Each row is a point on a landscape with many valleys, with its height.
A ball rolls from a point to whichever of its 2 nearest points has the largest drop for the distance, and stops where none of them is lower. Distance is the straight distance between rows; heights are no part of it.
gekud: -4.69 -1.65 +1.82 +0.14 +0.82 +1.27 -3.02 +2.77 +0.47 +1.10 +1.10 +3.11 +0.56 -1.80 -1.61 -0.71 -1.42 +1.53 -1.47 -4.03 -3.02 -0.85 +0.20 -1.68  h=521
buba: +0.59 -1.34 -0.20 +0.38 -2.50 +1.50 +0.19 -2.48 +0.44 -1.74 +0.92 +0.00 -4.54 -1.06 +0.74 +0.00 -1.01 +1.00 -0.23 +0.27 -0.07 -2.44 +6.79 +4.12  h=611
badoz: +0.82 -1.74 -0.39 +1.59 -3.23 +4.50 +1.69 -4.61 +5.22 -4.66 -0.50 +2.14 -1.63 -0.03 -0.25 +3.99 -3.46 -1.64 -2.94 +0.29 +4.21 +1.83 +2.06 +5.34  h=860
Sot: -0.56 -0.23 +0.40 -0.60 +0.50 -4.19 -0.07 +2.52 -3.13 +2.62 -0.02 -2.70 -0.47 +2.50 +1.42 -1.84 +1.91 +2.12 +0.70 -1.31 -2.11 -1.98 +1.99 +0.64  h=184
pasa: -4.57 +2.86 -2.20 +2.45 -0.22 +2.17 -2.09 -2.03 +0.27 -5.75 -1.25 -0.17 -0.29 -1.28 -2.07 +1.61 -1.94 -0.12 -0.36 -0.57 +1.80 +3.58 -3.29 +0.76  h=726
bar: -1.82 -1.21 -1.50 +1.91 -0.29 +1.88 +2.34 -0.93 +1.54 +0.13 -1.89 +4.35 -2.47 +1.10 -1.74 +3.80 -2.52 +1.32 -2.83 +1.02 +2.69 -0.35 +2.30 -0.17  h=411
zume: +3.26 -3.68 +0.67 -2.60 -0.70 +4.13 -1.51 -0.95 +3.44 +0.16 +0.07 +5.21 +1.07 -3.46 +0.37 +1.23 -2.46 -0.76 -1.64 -0.22 +0.13 -1.14 +0.97 -2.43  h=278
Manis: -1.36 +0.86 +1.45 +1.60 -0.45 -0.40 -4.28 +0.38 -0.20 +0.53 -0.03 +1.49 +3.52 -0.04 +2.43 -2.20 -3.11 -0.31 +1.89 +1.03 -3.40 -0.05 -1.54 -4.87  h=557
peg: +2.81 +0.89 -1.93 +2.48 -0.45 +1.90 +4.74 -5.18 +1.43 +0.17 -0.55 +0.10 -2.27 +0.82 +0.37 +1.79 -0.02 -0.15 -0.47 +4.91 +4.08 -1.83 +2.11 +1.01  h=140
dadap: -4.88 +2.34 -0.90 +5.62 -0.98 +1.05 +0.55 -2.33 -1.29 -2.26 -0.98 +0.73 -4.35 +1.74 -0.04 +1.36 -3.82 +0.71 -0.61 +1.60 +0.55 -1.99 +4.18 -0.47  h=341
mog: +1.57 +1.64 -1.50 +1.36 -2.78 -2.21 +0.31 -2.78 -2.23 -4.44 -1.30 -4.55 -1.53 +0.17 +0.99 -0.19 +0.53 -0.85 +0.08 +0.20 +1.78 +4.06 -0.11 +5.38  h=771
tanes: -2.16 +0.48 -1.07 +1.72 -0.37 -1.62 -1.05 +0.17 -2.53 -2.35 -0.61 -0.40 -0.35 +0.71 +0.80 -0.57 -1.33 +0.36 -0.01 -0.43 -0.31 +1.66 -0.73 -0.36  h=329
riva: -2.59 +1.09 -0.74 +4.72 -2.26 +1.19 +1.28 -3.32 +0.28 -3.28 -0.92 +1.05 -1.76 +0.48 +1.48 +1.25 -4.22 -0.76 -0.71 +3.08 +1.68 -0.66 +2.11 -0.46  h=247
mes: +5.29 -2.47 -0.71 -2.56 -0.11 -0.11 +3.47 -0.34 +1.10 +2.09 -0.24 +1.98 -0.98 +0.42 +0.20 +1.83 +0.86 +0.07 -2.12 +0.23 +1.44 -1.03 +2.96 +1.46  h=277
pem: -4.81 +3.23 -0.88 -0.96 +1.85 -0.67 -0.79 +5.40 +1.20 +0.45 +1.89 -2.21 +4.11 +2.69 -3.50 -1.26 +1.77 -0.65 +5.03 -1.93 -2.28 +2.17 -8.06 -1.50  h=381
doke: +1.17 -1.00 +0.32 -0.23 +0.39 +2.10 +2.32 -1.36 +0.75 +3.57 -0.03 +1.49 -2.39 +0.43 -0.62 -0.13 -0.74 +1.11 -0.74 +2.70 +0.79 -3.68 +4.38 -1.25  h=415
nek: +4.54 -2.48 -0.92 +0.30 -4.55 -2.18 +0.56 -1.13 -0.98 -1.96 +0.01 +0.14 -2.05 +1.06 +3.77 +1.81 -3.14 -2.06 -2.58 -1.04 +0.82 +0.80 +4.09 +3.88  h=657
pobi: +0.22 -0.64 +1.17 +2.13 -1.20 -1.15 -2.10 +1.27 -1.28 +1.02 -0.80 +2.18 +1.40 +1.06 +3.07 -1.01 -3.79 -1.02 -0.25 +0.85 -2.88 -1.05 +1.05 -3.60  h=578
zibem: +3.70 +1.21 -0.92 -2.15 +1.84 +2.16 +1.99 -3.03 +0.75 +0.28 +0.32 -1.10 +0.16 -2.53 -0.67 -0.57 +4.17 -0.33 +0.89 +2.53 +3.69 +0.96 -3.27 +0.26  h=232
gamud: -3.67 +2.50 +1.39 +0.80 +0.97 -3.83 -0.37 +4.19 -2.53 +2.24 -0.39 +1.00 +2.46 +3.19 +1.26 +0.04 -0.49 -0.10 +1.47 -1.52 -3.36 +0.18 -2.52 -3.68  h=665
mani: +7.16 -1.37 +0.28 -3.05 +0.74 -0.94 +4.64 -0.49 +0.40 +1.89 -0.58 -0.11 -0.84 -0.03 +0.21 -0.22 +3.80 +0.46 -0.87 +1.42 +3.22 +0.84 +0.62 +1.96  h=283
galik: +0.78 -1.15 +1.19 -4.31 +0.84 -1.27 -3.14 +2.33 -0.09 -0.43 +1.00 -3.78 +1.06 -1.84 -1.11 -1.92 +3.97 -0.20 +0.79 -3.56 -1.44 +1.23 -4.58 +1.78  h=169
zetut: -3.93 -0.22 +0.54 -0.89 +1.38 -0.32 +0.21 +1.03 -0.91 +0.88 +1.53 -1.46 -3.79 -0.88 -3.44 -0.36 +2.53 +1.85 -0.21 -1.63 -1.29 -3.36 +2.73 +1.07  h=309
Pefa: +0.39 -2.02 +3.00 -1.95 +0.34 -3.81 -0.43 +3.77 -1.73 +3.58 +1.89 -1.46 +0.72 +1.38 +0.62 -2.70 +4.23 +1.40 +1.10 -1.86 -3.73 -1.22 +1.44 +0.49  h=151
led: -0.69 +2.23 -0.30 -1.24 +1.86 +1.17 -1.58 -0.22 +0.45 +0.07 +1.07 -2.64 +1.98 -1.69 -0.95 -2.31 +3.00 -1.16 +3.65 +1.37 -0.02 +0.89 -4.04 -1.34  h=494
Gima: +0.96 -1.25 +1.88 -0.77 -2.44 -0.28 -5.38 +0.49 -0.26 -0.35 +1.28 -0.04 +1.53 -2.77 +2.81 -3.53 -2.15 -1.55 +1.54 -0.65 -3.88 -0.57 +1.64 -1.65  h=188
kupun: -2.18 +3.19 -0.28 +0.20 +1.09 +1.97 -2.81 +0.16 +1.14 +0.30 +1.35 -2.57 +3.85 -0.38 +0.33 -3.35 +0.00 -2.19 +4.63 +1.25 -0.59 +0.80 -5.07 -4.34  h=517
feli: -3.43 +1.88 -0.15 +1.05 +0.95 -3.78 +1.50 +3.58 -3.23 +1.69 -2.17 -0.46 +0.68 +4.52 -0.14 +1.50 -0.02 +1.22 -0.97 -1.76 -0.38 +0.44 -1.09 -2.13  h=638
saven: +5.92 -1.30 -0.80 +0.34 -3.18 -1.42 +0.14 -1.14 -0.45 -2.66 -2.25 +1.19 +1.65 +0.10 +2.21 +2.10 -1.88 -1.84 -2.39 -0.11 +1.81 +3.46 -1.85 +1.86  h=805
Mabog: -0.33 -0.90 +1.16 -0.72 +2.28 -1.75 +3.08 +3.07 -1.55 +2.99 -0.25 +2.82 -1.03 +2.31 -0.51 +1.65 +0.73 +2.48 -2.56 -0.95 +0.14 -1.16 +1.90 -1.53  h=326
Mov: -4.39 +1.31 +1.09 -1.01 +2.82 -0.25 -0.12 +4.19 -0.09 +2.89 +2.44 +0.27 +2.68 +0.91 -2.37 -0.85 +2.02 +1.38 +1.28 -2.40 -3.03 -0.49 -3.39 -1.69  h=360
Pep: +3.43 -1.95 -0.52 -0.22 -1.69 +1.34 +1.79 -2.43 +1.02 -0.76 -0.76 +1.87 -1.20 -0.02 +0.64 +2.64 -0.73 -0.18 -1.32 +0.65 +2.50 +0.29 +2.39 +2.11  h=216
dob: -4.80 -0.74 +1.04 +0.27 -0.24 -0.06 -3.89 +2.26 -1.51 -1.78 -1.01 +2.18 -1.61 -0.81 -1.56 +1.55 -1.94 +0.83 -1.03 -4.04 -2.09 +0.38 +0.51 -0.55  h=545
gev: -5.15 +3.55 -2.59 +1.88 +3.03 +0.29 +1.14 +0.43 -2.20 +0.59 +1.06 -4.45 -2.22 +1.43 -3.25 -1.03 +2.11 +1.10 +1.56 +0.99 +0.45 -1.49 +0.32 -0.99  h=544
Sasun: +1.89 -1.65 -0.63 -0.14 -3.23 -0.76 -0.69 -1.96 -1.38 -2.89 +0.85 -1.36 -3.10 -1.14 +1.91 -0.03 -0.79 -0.36 -1.20 -0.97 +0.54 -0.08 +4.70 +5.43  h=632
zon: +1.45 +2.37 +1.68 -1.64 +3.11 -0.06 -0.32 +3.02 +0.97 +2.67 +0.95 +1.45 +3.88 +0.27 +0.52 -1.72 +3.01 -0.05 +1.44 +0.36 -0.78 +1.40 -5.99 -3.33  h=427
nelid: -1.13 +0.74 +1.26 -3.30 +1.35 -3.94 +1.02 +5.26 -0.55 +3.34 +0.60 +0.30 +1.92 +2.01 -1.76 +0.13 +3.33 +1.60 -1.38 -3.89 -2.11 +1.12 -4.24 +0.23  h=252
fase: +6.16 -2.44 -1.42 +0.63 -1.54 +3.38 +2.86 -4.41 +5.08 -0.83 -0.68 +1.75 +3.02 +0.87 +2.65 +3.27 -1.90 -3.74 -1.35 +4.00 +3.92 -0.41 +1.28 +0.51  h=64
tovap: -4.77 +3.35 -2.85 +2.48 +1.37 +1.27 +0.11 -0.59 -0.40 -3.00 -1.54 +2.18 -0.95 -0.18 -3.55 +2.36 -2.08 +0.40 -0.83 -0.29 +2.58 +2.13 -1.70 -2.01  h=707
soder: -1.87 +0.94 -0.34 +0.97 -1.46 -1.14 -2.83 -0.48 -2.26 -2.43 +0.21 -3.68 -1.01 -0.02 +1.62 -1.27 -1.15 -0.51 +2.20 -0.13 -1.57 -0.15 +1.00 +0.04  h=262
Gizat: +3.02 -1.09 +3.26 -0.66 +0.34 -0.86 -0.14 +1.79 +0.41 +4.98 +0.48 +1.59 +2.91 +1.14 +2.74 -2.76 +0.43 -0.60 +1.61 +2.44 -2.18 -2.24 +1.01 -2.98  h=290
Muv: -2.28 +1.76 +0.13 +0.81 +0.40 +1.34 -3.86 -0.19 +0.04 -1.55 +0.51 -0.27 +2.10 -1.62 +1.07 -1.80 -1.90 -1.19 +2.91 +0.60 -1.76 +0.88 -3.20 -3.09  h=538
maka: +4.91 -2.51 +1.14 +0.22 -2.03 -1.07 -1.18 -0.60 +0.75 +3.44 -0.19 +0.90 +2.05 +1.23 +4.21 -0.78 -3.14 -1.52 -0.34 +3.07 -1.58 -2.31 +4.17 -2.71  h=241
Diru: +0.68 +1.00 -0.01 -1.29 -0.34 +0.65 -1.66 -1.51 -0.32 -1.67 -0.09 -3.08 -0.24 -2.60 +0.48 -3.10 +3.54 -0.17 +2.52 -0.39 -0.25 +1.41 -1.79 +1.10  h=469
Loto: +5.20 +0.34 -0.07 -1.06 +0.95 +1.65 +1.13 -2.52 +1.35 +0.50 +0.40 +0.83 +1.61 -1.72 +0.96 -1.03 +1.06 -1.49 +0.74 +3.07 +2.02 -0.21 -1.14 -0.68  h=271
zepib: +3.81 -2.58 -0.92 +2.04 -3.45 -0.40 +0.31 -1.21 +0.79 -3.61 -2.43 +2.40 +1.73 +0.98 +3.23 +3.17 -4.20 -2.69 -3.64 -0.28 +0.87 +2.27 +0.95 +1.23  h=820
tofo: -2.45 +0.85 -1.36 +2.36 -0.69 +0.88 +1.69 -2.96 -0.22 -1.62 +0.58 -1.38 -4.33 -0.48 -0.86 -0.42 -0.94 +2.12 +0.54 +1.84 +1.01 -2.27 +5.65 +2.58  h=588
fipo: +0.52 -1.07 +0.13 +0.76 -1.64 -4.21 +2.38 +0.31 -3.44 -0.58 -1.46 -1.55 -2.79 +3.07 +0.75 +2.35 -0.90 +0.87 -2.19 -1.95 +0.68 +0.25 +4.38 +3.52  h=296
taga: +0.31 -2.39 +3.69 -1.86 +1.32 -1.83 +0.29 +3.65 -0.65 +4.06 +0.29 +3.60 +1.34 +1.25 +0.43 +0.89 -0.07 +2.13 -2.36 -2.66 -2.26 -1.39 +0.00 -2.42  h=255
fufe: -1.32 +1.34 +1.71 -1.06 +2.86 -0.51 +0.85 +3.12 +0.74 +4.46 +1.53 -0.22 +3.68 +1.71 -0.33 -2.57 +3.34 +0.77 +2.85 +0.28 -1.82 -0.62 -3.45 -2.65  h=392
tofod: -1.57 -0.89 +1.80 +0.15 -1.96 -1.50 -4.65 +1.10 -1.64 -1.12 +1.16 -2.60 +0.02 -1.36 +2.57 -3.01 -1.84 +0.01 +1.82 -1.19 -4.47 -2.27 +3.07 +0.11  h=214
vum: -2.45 +0.63 -0.09 -0.53 -0.19 -2.27 -3.72 +2.04 -1.98 -1.66 -0.32 -1.17 +0.43 -0.64 -1.08 -0.35 +0.62 -0.12 +0.01 -2.96 -1.70 +2.21 -3.03 -0.15  h=276
Nebi: -3.24 +4.82 -2.27 +1.36 +3.92 +1.08 +2.02 +1.29 -0.37 -0.14 -0.31 -2.67 +1.47 +1.51 -2.62 -0.07 +2.42 +0.05 +2.24 +0.48 +1.72 +1.95 -4.12 -1.67  h=478
Lati: -0.21 -0.36 -0.78 -1.61 -0.39 +0.85 -0.98 -1.43 -0.70 -1.57 +0.77 -3.57 -2.44 -3.68 -1.33 -1.86 +2.84 +0.41 +1.51 -1.08 +0.13 -0.36 +0.98 +3.47  h=449
rivuz: +0.00 -0.98 +1.30 -2.90 +0.65 -1.32 -2.00 +1.79 -0.83 +0.62 +2.21 -5.28 +0.16 -1.06 -0.62 -2.70 +4.89 +0.21 +2.50 -1.80 -2.47 -1.03 -1.66 +2.41  h=141
kor: -1.58 +1.35 -0.52 +0.71 +2.45 -1.23 +0.92 +1.75 -0.93 +2.01 -2.15 +4.24 +2.13 +2.34 +0.33 +1.60 -2.33 +0.85 -1.78 +0.02 +0.48 +0.59 -2.15 -3.69  h=649
bivo: -0.37 -1.89 +1.95 -3.24 +3.07 +3.12 +0.94 +1.43 +2.54 +2.97 +1.61 +2.94 +0.09 -2.22 -2.08 -0.82 +1.41 +2.27 -0.37 -0.97 -0.94 -1.43 -0.43 -2.46  h=490
badob: +0.61 +0.29 -0.02 +0.64 +0.02 -3.94 +1.75 -0.10 -3.38 +0.06 -1.09 -3.48 -1.75 +2.19 +1.07 -0.76 +1.84 +0.55 +0.34 +0.27 -0.37 +0.07 +2.66 +2.12  h=233
bosez: +6.64 -1.28 +0.23 -3.38 +0.31 -1.46 +0.58 -1.29 +0.06 +0.39 -0.29 -1.14 -0.22 -1.31 +1.94 -0.23 +3.19 +0.07 +0.67 -0.30 +1.70 +1.87 -1.20 +2.04  h=251
zam: +2.17 -1.70 +1.51 -1.66 -0.40 -1.14 -1.54 +0.12 -1.57 +2.02 +1.29 -3.69 -0.28 -1.30 +2.08 -3.40 +2.65 -0.07 +3.02 -1.25 -2.94 -2.38 +1.83 +1.75  h=117
posam: +4.10 -1.45 +1.32 -0.53 -1.07 -3.30 -1.30 -0.26 -1.57 +1.63 +0.62 -1.64 +0.56 +0.18 +4.16 -1.08 +0.32 -1.08 +1.25 +0.35 -2.20 -1.45 +2.68 +0.14  h=150
Gulo: -0.63 +0.90 +0.99 -2.07 +0.38 -2.33 +0.61 +6.30 +0.92 +3.12 +1.15 -2.10 +3.38 +2.40 -1.12 -1.07 +4.93 +0.60 +1.08 -2.91 -2.84 +1.26 -6.42 +0.00  h=293
dom: +3.04 -1.93 +0.83 -2.29 +2.95 +4.41 +2.07 -1.69 +3.37 +2.08 -0.02 +3.99 +0.45 -2.72 -2.03 +1.38 +0.78 +0.19 -1.43 +1.67 +2.35 -1.02 -0.59 -1.71  h=369
Gaka: +0.96 -0.07 +1.63 -3.05 +3.05 +1.75 +0.57 +2.22 +2.72 +3.30 +0.66 +2.87 +2.92 -1.95 -1.30 -0.71 +1.94 +0.65 -0.14 -0.98 -0.20 +0.60 -3.75 -3.07  h=465
labiz: -3.76 +4.22 -1.37 +0.10 +2.56 -0.66 -0.25 +2.97 -0.82 -0.59 +0.15 -3.67 +2.37 +2.16 -3.74 -1.55 +1.65 -0.63 +2.75 -1.31 +0.10 +2.52 -5.73 -0.43  h=434
Nuru: -0.10 -0.89 +1.29 +0.44 -0.06 -2.04 -1.23 +2.80 -1.58 +1.55 -1.43 +3.64 +2.98 +1.62 +2.39 +1.24 -3.00 -0.29 -1.41 -0.76 -1.33 -0.11 -1.94 -4.22  h=609
ker: +1.36 -1.61 +2.71 -2.07 -0.96 +0.13 -3.41 +0.65 +1.09 +1.54 +1.37 +2.47 +0.67 -2.35 +0.79 -2.09 -0.61 -0.36 +0.32 -0.98 -2.80 -1.73 +0.83 -1.24  h=218
Gikam: -6.41 +4.91 -2.46 +1.61 +3.37 +0.24 +1.34 +1.45 -2.38 +0.31 -0.41 -2.17 -0.59 +3.13 -4.39 +0.17 +0.94 +0.53 +2.05 -0.22 +1.03 -0.39 -2.71 -1.48  h=519
mitig: -5.48 -0.21 +0.32 +1.52 +0.37 -2.97 -2.08 +3.46 -2.59 -0.86 -1.50 +0.26 -1.00 +2.53 -2.03 +1.62 -2.10 +1.12 -1.51 -4.37 -3.20 +0.63 -1.13 -1.15  h=574
rit: +0.27 -3.00 -0.49 +0.04 -2.39 +1.66 +0.50 -1.28 +1.89 -2.41 -0.39 +3.35 -2.81 -0.30 -0.28 +3.14 -3.16 +0.35 -2.38 +0.10 +1.76 -0.14 +3.94 +1.45  h=316
kek: -1.28 +0.84 -0.05 +1.48 +0.57 +2.42 -0.12 -3.20 +0.53 +0.40 +0.94 -1.77 -2.11 -2.68 +0.47 -2.69 +1.16 +0.33 +2.21 +3.77 +0.65 -3.37 +3.10 -1.39  h=416
ber: +0.75 -1.84 +0.57 -1.31 -0.32 -3.75 +1.64 +2.11 -2.28 +0.89 -1.68 +0.79 -1.14 +2.39 +0.97 +2.69 +0.23 +1.39 -3.23 -1.93 +0.05 -0.15 +2.49 +1.19  h=357
rofam: +1.57 +0.34 +1.35 +0.01 +0.01 +0.66 -2.00 -0.04 +0.29 +2.70 +1.24 -0.26 +1.78 -1.46 +2.81 -4.18 +0.54 -0.77 +2.42 +3.11 -2.62 -2.75 +1.49 -2.44  h=256
zite: -4.85 +0.05 +0.10 +2.08 -0.07 -3.23 +0.25 +2.68 -3.26 +0.51 -1.63 +0.22 -1.47 +2.93 +0.47 +1.09 -2.24 +1.74 -1.58 -1.35 -1.98 -1.35 +2.61 -1.33  h=607
nafu: +1.61 -1.95 +0.19 -2.47 +1.64 +4.16 -1.26 -1.61 +2.82 -0.39 -0.56 +4.08 +0.10 -4.16 -1.81 +1.04 -0.06 +0.09 -0.78 -0.29 +1.52 +0.95 -1.50 -0.87  h=333
dad: +0.65 -1.69 -0.15 +3.60 -4.23 +2.62 +1.32 -4.09 +4.56 -5.22 -0.89 +2.72 +0.19 +1.52 +1.44 +4.93 -5.86 -3.02 -2.70 +1.92 +2.42 +0.94 +2.03 +3.51  h=851
voz: -5.48 +2.39 -1.49 +2.39 +0.64 +0.15 +2.11 -1.21 -1.96 -0.53 +0.17 -2.95 -4.18 +0.90 -2.64 -0.69 -0.34 +1.47 +0.41 +0.47 +0.45 -2.70 +3.26 +0.82  h=565
Sodaf: +2.48 +1.61 -1.57 +3.10 -1.20 -0.49 +2.77 -3.50 -0.21 -1.45 -0.40 -1.41 -0.58 +1.00 +1.70 -0.24 -0.47 -0.99 +0.52 +4.43 +3.02 +0.78 +1.45 +1.36  h=198
fol: +0.09 -2.32 +3.33 -3.29 +1.91 -3.23 +1.94 +4.58 -0.74 +4.47 +1.28 +1.21 +0.83 +1.04 -0.54 +0.12 +3.34 +1.68 -0.71 -3.09 -2.66 -0.41 -0.14 +0.40  h=193
pena: -4.75 -0.17 +0.82 -0.86 +1.74 -0.35 -1.15 +2.83 -1.02 +1.29 +2.04 -1.37 -0.53 -0.35 -4.00 -0.32 +1.33 +1.37 +0.79 -3.24 -2.55 -1.75 -0.14 -0.25  h=332
sof: +5.73 -4.19 -0.79 -1.93 -1.77 +2.79 -1.05 -1.99 +3.00 -1.47 -1.04 +4.05 +2.19 -1.96 +2.36 +2.76 -2.83 -2.52 -2.23 +0.65 +1.48 +0.55 +0.75 -0.60  h=199
lelev: -2.76 -1.82 +0.64 -1.52 +2.13 +2.76 -2.15 +0.23 +1.50 +0.83 +1.98 +2.07 -1.00 -2.85 -3.00 -1.54 -1.45 +1.26 -0.34 -1.48 -1.89 -1.59 +1.05 -1.62  h=507
Niz: +1.39 +0.44 +0.75 -0.75 +1.37 +1.24 +0.13 -0.54 +0.89 +2.76 +0.75 +0.33 +0.38 -1.38 +0.21 -1.80 +0.67 +0.28 +1.05 +2.47 +0.45 -1.15 -0.39 -2.75  h=295
tol: -2.90 +2.78 +0.34 -2.43 +2.14 -0.08 +0.93 +7.06 +2.35 +3.23 +3.27 -0.98 +4.71 +2.88 -3.25 -1.37 +3.70 +0.63 +3.08 -2.79 -3.60 +1.87 -7.07 -1.40  h=330
Sofil: +1.76 +0.34 -0.77 +0.37 -0.98 +2.10 -0.66 -3.69 +0.89 -0.77 +1.91 -2.99 -2.00 -3.77 -0.04 -2.55 +1.79 -0.34 +2.46 +2.77 +0.26 -1.26 +1.95 +1.67  h=435
Pubul: -1.58 +2.71 -1.95 +4.22 -1.76 -0.83 +1.29 -3.31 -1.57 -2.62 -0.36 -2.00 -1.26 +0.94 +2.59 +0.57 -1.60 -0.50 +1.01 +3.24 +1.93 +0.20 +0.43 +0.23  h=96
pumiz: +1.91 +0.11 -1.76 -1.17 +0.88 +1.66 +1.74 -3.03 +0.81 -1.52 +0.00 -1.19 -1.05 -2.30 -1.61 +0.16 +2.87 +1.00 -0.75 +0.79 +3.24 +1.85 -1.21 +2.71  h=190
Pona: -2.62 +3.01 -2.05 +2.28 +2.47 +1.37 +1.89 +0.15 -0.40 +0.03 -1.56 +2.26 +0.76 +1.63 -1.81 +2.05 -2.28 +0.06 -0.84 +0.36 +2.16 +1.09 -2.44 -3.73  h=685
vivet: -2.20 +0.84 +0.45 -2.38 +0.50 -1.34 -4.36 +3.94 -0.69 -0.57 +1.25 -3.10 +1.87 -0.53 -1.93 -2.05 +2.59 -0.35 +1.48 -3.98 -3.18 +1.40 -5.32 -0.17  h=213
pom: -0.13 -0.24 -1.35 -1.22 -0.09 +2.21 +0.65 -2.46 +0.82 -1.80 -0.06 +0.34 -3.78 -2.41 -4.05 +1.81 +1.44 +1.16 -1.73 -0.73 +2.56 +1.81 +0.75 +3.48  h=240
daki: -4.57 +1.11 -1.26 +2.92 +0.23 +1.04 +1.36 -0.96 -0.37 -0.14 -1.58 +2.45 -3.21 +2.33 -1.80 +2.89 -2.98 +1.08 -1.94 +0.92 +1.11 -2.30 +3.02 -0.77  h=405
Busa: -0.66 +1.43 -1.66 +2.95 -2.87 +0.38 +0.25 -3.15 -0.82 -5.62 -1.42 -2.19 -1.57 -0.80 -0.72 +1.96 -0.06 -0.02 -2.01 +0.32 +2.91 +4.01 -2.10 +4.50  h=755
Sas: +7.44 -3.14 -0.73 +0.34 -2.49 +2.25 +0.24 -3.17 +3.93 -1.04 -0.84 +1.91 +2.37 -1.04 +2.81 +0.92 -2.71 -4.19 -1.42 +2.63 +2.26 +1.14 +0.32 +1.33  h=115
Lufen: +5.03 -0.78 +1.06 -4.95 +0.13 -0.93 -0.80 +0.97 +0.18 +0.74 -0.29 -2.71 +1.01 -1.81 -0.09 -2.02 +4.57 +0.28 +0.51 -1.68 -0.11 +1.99 -3.15 +2.69  h=208
Puz: +4.52 -1.67 +0.24 +0.76 -2.48 -0.70 -0.50 -2.71 -0.02 +1.26 +0.91 -0.29 -0.39 -0.48 +3.99 -1.52 -2.15 -2.22 +0.86 +1.59 -0.97 -2.44 +5.38 +0.03  h=194
toged: -1.25 +1.65 -0.52 +1.63 +2.03 +2.65 +2.32 -2.11 +1.11 +2.86 -0.42 +0.88 -1.15 +0.73 -0.34 -1.31 -0.34 +0.71 +1.72 +3.94 +0.60 -3.11 +3.63 -2.51  h=368
Pip: -2.11 +1.54 -2.47 +0.81 -1.19 -0.08 +0.03 -0.96 -0.44 -4.28 -2.33 -0.44 -0.47 +0.00 -2.23 +2.59 -0.44 +0.14 -2.76 -1.72 +2.78 +3.90 -3.57 +2.10  h=741
Remu: -1.90 -0.88 -0.78 -0.70 +1.28 +1.07 +1.45 -0.30 -0.66 -0.63 +0.15 -1.47 -4.43 -1.74 -3.39 +0.49 +2.03 +2.21 -1.76 -1.30 +0.81 -1.17 +3.56 +3.85  h=282
vezu: +2.42 -0.80 -0.76 +3.49 -3.54 +1.05 -0.84 -3.42 +1.94 -4.51 -1.88 +1.79 +1.28 +0.17 +3.33 +2.78 -5.19 -3.10 -1.98 +2.53 +2.42 +1.44 +0.41 +0.98  h=837
sosi: +3.73 -0.71 -0.31 +1.08 -4.14 -2.67 -0.99 -2.19 -1.50 -4.56 -1.13 -1.28 -0.24 -0.91 +2.76 +1.36 -1.23 -1.61 -1.06 -0.55 +2.02 +3.78 -0.79 +4.14  h=789
Fotu: +3.90 -0.76 -1.63 +1.28 +0.46 +3.26 +4.16 -4.16 +3.46 -0.14 -0.30 +2.08 +1.11 -0.20 +0.64 +2.53 -0.47 -1.22 -1.07 +4.89 +5.42 +0.37 +0.18 +0.40  h=102

Call two points neighbours if one is among the 2 nearest of the other. Go from one point of each pair to the other, from neighbour to neighbour, staying as low as possible. Name the highest point that can't be avoided.
Pep and Pubul: bar
toged and pumiz: doke
zam and Pefa: zepib
Pep and zam: mani
rofam and pumiz: Niz
Pubul and fase: Sodaf

Where does a ball stop that starts at each point below?
dad: toged
feli: pumiz
labiz: Pefa
